A landscape with many valleys, sampled at points; each row gives a point and its height.
A ball rolls from a point to the lowest of its 2 nearest points, and stops where none of them is lower. Distance is the straight distance between rows; heights are no part of it.
k397 h=502: [-61 -30  46 -25   3 -16 -17  13 -15 -27  -4  -7  -6  37 -21 -35 -10  53
 -19 -44]
k222 h=157: [ 18 -15 -23  21   4  -6  25 -70 -10  -3  53 -37   4 -27 -11   3 -15 -30
   3  36]
k729 h=353: [-20 -36 -17  51   5  40  13 -57   8  31  38  -7  -7  20   0  15 -12   7
 -22  15]
k480 h=736: [-37  10 -27  -1 -13  30  -6 -15 -34 -12  27  -6 -13  -8 -29 -35  19 -21
   1  12]
k784 h=276: [-25  16   3  62  12   2 -41  31  -7  32  27  23 -37  41  -9 -28  25   5
   0  18]
k253 h=194: [ 27   1 -14 -55 -24 -41 -16  -2 -33 -39 -50  10   0   0  18 -28  40   2
   1 -18]
k730 h=598: [ 21   9   2  -9 -19  -5   0   1  11  24 -22  -6  15  -8   3  48 -10 -20
 -13  -1]
k31 h=349: [  4  13  -9 -23  28  12  20  18  28 -14  63 -30 -21 -31 -47  -4 -14  10
   8  21]
k993 h=547: [-18 -28  16 -13  24  35  -1  26  50  -6  13  13 -35  27 -10  -1   2  64
   0 -28]
k375 h=229: [-21  26  23 -33 -25 -48 -22   2 -47  -8  43 -31  27   9 -15   2   1 -80
 -13 -15]
k287 h=332: [ 14  50   2   4 -21  43   3  56  13  -4 -23  13  13 -43  -9  13 -13 -27
  26  16]
k947 h=523: [  0  13  27  68   0  18  14   3 -18  28 -18  15  26 -14  19   9 -48  26
  17  24]
k934 h=352: [-21  12  14 -13   4  19  30  22  26  33  -7   3   7  -2 -14  50 -48   5
 -32  -8]
k988 h=623: [ -9 -16  54 -14   7  -7  27 -44  35 -35 -18  -7  58   8  49  10 -40   8
  10 -25]
k19 h=553: [ 26 -18  21  -6  19   1  13  12  44 -12  -3  24 -14   0   8 -27   6  32
  19 -10]
k890 h=302: [ -8  -8  -9 -30  22  34  26 -18  54 -10  52 -18 -19  -5 -32  20 -27   2
  -9  10]
k771 h=585: [  5  24   3 -26 -33   1 -22 -14  33 -45  26 -16  13 -30  -1   2  -9 -73
   8  -7]
k763 h=410: [ -6  28 -10 -13 -22  35 -13  24   2 -17 -32   8   1 -27   5 -13  -6 -10
  19  -3]
k998 h=503: [  5  -7 -18 -80  22 -44   9  52  20 -10 -23  12 -38   3 -27  -5  12  30
  -8 -28]
k362 h=651: [-14  23 -27 -17 -32   4 -26 -10  22 -13  36  -7 -10  -8 -12  24  -4 -79
 -11 -11]
k792 h=153: [ 65  12 -13 -41  -6 -56  -8  30 -22 -10 -57  14   0  -7  22  -9  40   1
  15  -9]
k689 h=324: [ 24 -18 -34  22  16  14   1 -36  16  16  19   4 -32 -10   4  -5  24  -2
  17  27]
k600 h=624: [ -2  18  24  46 -42  46  15  -7 -10  36   2  14  39  -1  -2  51 -45 -23
 -21  17]
k51 h=248: [ 17   0 -43  25   0 -13  11 -46   5  12  27  -1 -11 -23  -2   7   6 -38
   3  33]
k462 h=483: [ 10  -7 -35 -37  15 -35  -1  30  -4   3 -15  20 -40  20 -19 -20  38  29
 -11 -17]
k567 h=234: [ 10  22 -22 -15 -13 -22  -5   9 -51 -12 -65  19  10  12  11 -31  42   7
   7  -8]
k54 h=421: [ 20 -14 -22  -3  15  55  28 -15   7 -29  -1  -6 -11 -41   0 -29  12  36
  43  20]
k655 h=565: [ 16  -8  -2 -17  -5  -4   8   7  29  32 -31   7   2  35  25  62  12  -9
 -22   2]
k120 h=388: [ 18   0  -2 -26  13  43  18  14  23 -34  28 -14 -22 -48 -26 -26  -5  29
  30  30]
k321 h=202: [ 19  27  10  26   4 -41 -15 -18 -51  -3  46  -8   2   6 -10 -58  22 -32
  28  20]
k826 h=706: [-27  22 -27  -5 -15  -5  -4 -22  -4 -24  45 -22 -12 -11 -26 -18   5 -53
  -6   7]
k228 h=428: [ -3  22  29  69   2   5  -8  21 -33  27  30  -3  14  -8  -4 -19 -30  -5
   8  30]
k309 h=431: [ 13  34 -31 -47 -20  14 -17  43  -2 -26 -39  17 -17 -21  -4 -13  27 -20
   4  -7]
k669 h=411: [ 16  33  10 -11  -2  29   4  39  33 -13  -3  20  -2 -69 -13  -8 -30  -3
  32  15]
k854 h=573: [  2 -33  27 -20  14  52   5  22  40 -23   0  19 -15   6  -8 -48   7  54
  22 -11]
k159 h=426: [ 25  18 -11  68  -8   6 -13   4 -11  31   4  20   0 -15  24  15   5 -13
  13  26]
k550 h=213: [ 33   6 -31 -21  11 -41  14  15  -5  41  -3  -3 -20  -4 -17  48   5 -15
 -30   5]
k755 h=560: [-26   5  40  42   9   9  35  -2 -14  21 -12   9  43   1  11  31 -59  13
  -8   5]
k335 h=535: [ 16 -35   9 -31  14 -28   8  -4  29 -34 -17   7 -26   6  -3 -25  15  29
  -4 -21]
k229 h=342: [-22  10 -55  10   2 -32  -6 -21 -24  25  34  -6 -28  12 -20   3  31 -50
 -29  13]
k519 h=461: [ 23  27  24 -15   8  19  13  54  36  17 -12   9   7 -37 -15  26 -41  16
  18   7]
k595 h=425: [-27  19   6 -15   2 -38 -24  35 -29 -18  -8   1   7  20  -2 -22  -2  -7
 -11 -21]
k152 h=504: [-39 -17  28  27 -10 -15 -11  -4 -25 -24 -41  -2  31  23  23  -4 -27  50
  -7 -32]
k451 h=263: [ 24  27 -13  12  19 -39  -3 -13 -50  33  67  -5   3 -12 -10 -26  23 -64
  26  25]
k250 h=383: [ -3  45 -20 -56 -20  17 -22  36   0 -15  12   8 -11 -18 -22  -4  19 -48
   5 -12]
k106 h=277: [  4  -7 -10  -1 -19   1 -15  24 -31   3 -77  19   5  -6  18   0  27  24
   4  -7]
k342 h=636: [ 19  18  25  22 -22  10   6  12 -17  28   3  -7  33 -18 -10  44 -28 -46
 -15  14]
k552 h=270: [  3  -7 -36   1  -2 -30   1  -9   3  31  11   0 -32  11 -13  15  10  -7
 -27   7]
k617 h=488: [ 21 -16  -9  -2  -5  -4   3 -47  20 -44  -2  -7   3 -20  28 -24  15  -8
  32 -13]
k25 h=482: [-42 -22  28 -23  19 -46  -7  18 -51 -46  -4 -28   7  24 -25 -45  -6  55
 -10 -24]
k888 h=454: [ 33 -34 -13  13   8  27  12 -40  18 -21 -16   2 -16 -19  22 -42  32  22
  41   8]
k61 h=312: [  3  20  -1 -52 -23 -26 -24  25 -17  -9  24 -18   9  -5 -15   6  14 -63
 -11  -7]
k722 h=376: [-28  -5  -9  39 -25  28 -28   1 -16   5 -47  20   0  30  32 -11  17  -1
  -4 -21]
k747 h=497: [ 22  21  35 -15  13  23   6  46  63  26 -22  19  10   3  11  58 -32  19
   2  -3]
k123 h=323: [-20  11  12  34 -12  20 -29  22 -27  -6 -59  24  11  -1  17 -15   5  27
  15   4]
k897 h=239: [  5 -24 -15  -3   8  28  19 -48  29   0  75 -37  -8 -10 -21   1 -10 -14
 -10  29]
k74 h=528: [  9   3   7 -23 -31   8 -10 -49  35 -50  -3 -24   7 -39  23  -8  -9 -36
  18 -13]
k145 h=460: [-34   2  19 -30  13 -16  -7  31 -25 -42   3 -15  -3  -7 -26 -41  -3  24
   0  -4]
k914 h=524: [-46 -22  27 -22   1  25 -18   5  30 -18  12  -7 -14  33 -18 -20   1  46
 -18 -29]
k860 h=587: [ 12 -23   0 -36 -23 -21  -6 -38  22 -31 -38 -11  11   0  43   9  15  -4
   1 -39]
k821 h=637: [ 17  10  53 -27   3 -19  26  -9  18 -30 -21 -15  59 -10  19  20 -51   3
  16 -14]
k814 h=519: [ 12 -38  -7 -56  32 -47  22  10  26  -2 -16   5 -21  18  -6   1  13  45
 -19 -35]
k668 h=551: [-44  -9  23  37  13  18  46 -17 -21  42  12   1  22   1 -25  37 -48  19
 -31   6]
k425 h=456: [ -2 -28 -19  67   8  15   6 -40 -30  38 -11   8  -7  11  16  -8  25  25
   8  11]
k357 h=106: [ 53  -5 -14 -72  -3 -51   1  35 -18  -8 -53 -11   4   1  -3  31  34  12
 -15  -5]
k700 h=379: [ 18 -17 -29  -9  30  15   5   3  38   9  38   2 -51   5 -14  -3  28  19
   0  11]
k369 h=354: [  5   9 -13  67  -1  22 -26   4  10  32  15  36 -29  17  15  -2  27 -11
   6  21]
k864 h=606: [ 18 -27  21 -27   2 -16  16 -61  47 -31 -13 -10  29  11  58   3  -3   6
   4 -25]
k353 h=322: [  4  21 -23  11  12 -54   5   4 -52  38  43 -10 -16  11 -17 -11  23 -34
 -12  22]
k202 h=208: [-15   3  12  37  12   9 -34   2 -12  -4  32   2 -16  32   6 -43  26   9
  10  12]
k132 h=459: [ 33 -25 -49 -14  27 -18  10   5  16   8 -19  26 -47   7  -6  -5  49  44
   6  -4]
k285 h=484: [-25  -2  42  -2 -24 -36 -32  15 -17 -37 -36 -15  52  24  17  -7 -32  22
   0 -37]
k848 h=295: [-35 -21 -16 -25  33  11  36 -14  35  22   8  -1  -8  12 -12  42 -35  17
 -28  -5]
k562 h=409: [  0 -52  -4  56  25  30  18 -48  -7  28  22 -14  15  27  34   6   8  30
   4  11]
k256 h=529: [-20 -17  26   1 -29  11 -11 -22  -6 -13 -52  -7  32   8  30  16 -17  11
  -9 -16]
k147 h=373: [-13  23  37  39   6 -36 -24  14 -37  -5  21 -10  17   9   3 -16 -21 -12
  -2   6]
k875 h=427: [  0 -13  -9  60  -8   4 -25 -10 -11  23 -31  34  -9  23  29 -28  37  28
  12  -9]
k405 h=423: [ 13 -48 -49   9  30  13   1 -14  24  30   0  13 -48  26  -1  15  34  32
  -4   0]
k205 h=226: [ 11  48  -3  18 -15  26 -12  57 -30  23  -9  26   3 -23 -11   2   9 -34
   6  12]
k835 h=155: [ 43  -7 -29 -53   0 -55  16  32 -40  22 -27 -13  -7  -6 -21  38  35 -13
 -24  13]
k635 h=240: [-39 -37 -32 -34  31  33  40 -55  35  -1   5  -3 -11  24   2  29  -3  22
 -13 -18]
k440 h=530: [ 17   2   5 -33  10  24   9  23  70  21 -37  23  -5  26  24  68 -12   1
  -7 -17]
k970 h=293: [-45 -38 -30   3  15  48  15 -58  22  18  28 -16 -18  25 -13  19  -5  16
 -18  -1]
k804 h=458: [-12  11  49 -19 -18 -50 -33  38 -41 -16 -30 -15  34  21  10   8   3  -7
 -16 -22]
k559 h=308: [ -4  12  28  13 -22 -52 -18  12 -44   2  32 -23  32   5  -1   8 -15 -56
 -24   2]
k546 h=478: [ 35  24   8  55   1   4  -2  18 -32  30 -36  16  18 -27  25  -2  -9   5
  19  22]
k728 h=572: [-13  30  19  48 -15  51  16  14   3  29  -6  14  14 -21  -3  12 -44  -1
   2  19]
k190 h=559: [ -3 -20 -12  -1 -32  15  -6 -57   2 -19 -53  -8  36  -6  36   6   7 -13
  15 -17]
k573 h=138: [ -3  25   5   6   5 -17 -27   2 -19 -26  46   3  -4  20  -3 -65  24 -15
  19   2]
k520 h=479: [ -7  -1  16  50  -2  11   2 -18 -24   7  56 -24   6  -8 -18  -5 -30 -10
  -8  33]
k109 h=518: [-41  -7  32  56  13  18  17 -22  -6  24  44 -16  25  11 -20   7 -49  10
 -19  21]

For each start below, name the point where the ball stops.
k74 | k222
k668 | k375
k988 | k595
k875 | k357
k821 | k595
k854 | k595
k19 | k222

Call two points neighbours if one is among the 2 nearest of the other. Go from one point of each pair to the other, from neighbour to neighbour, staying as low as possible. Name the highest point that can't be avoided.
k595 / k205 | k480
k287 / k375 | k309
k222 / k595 | k854
k357 / k635 | k425
k357 / k573 | k229
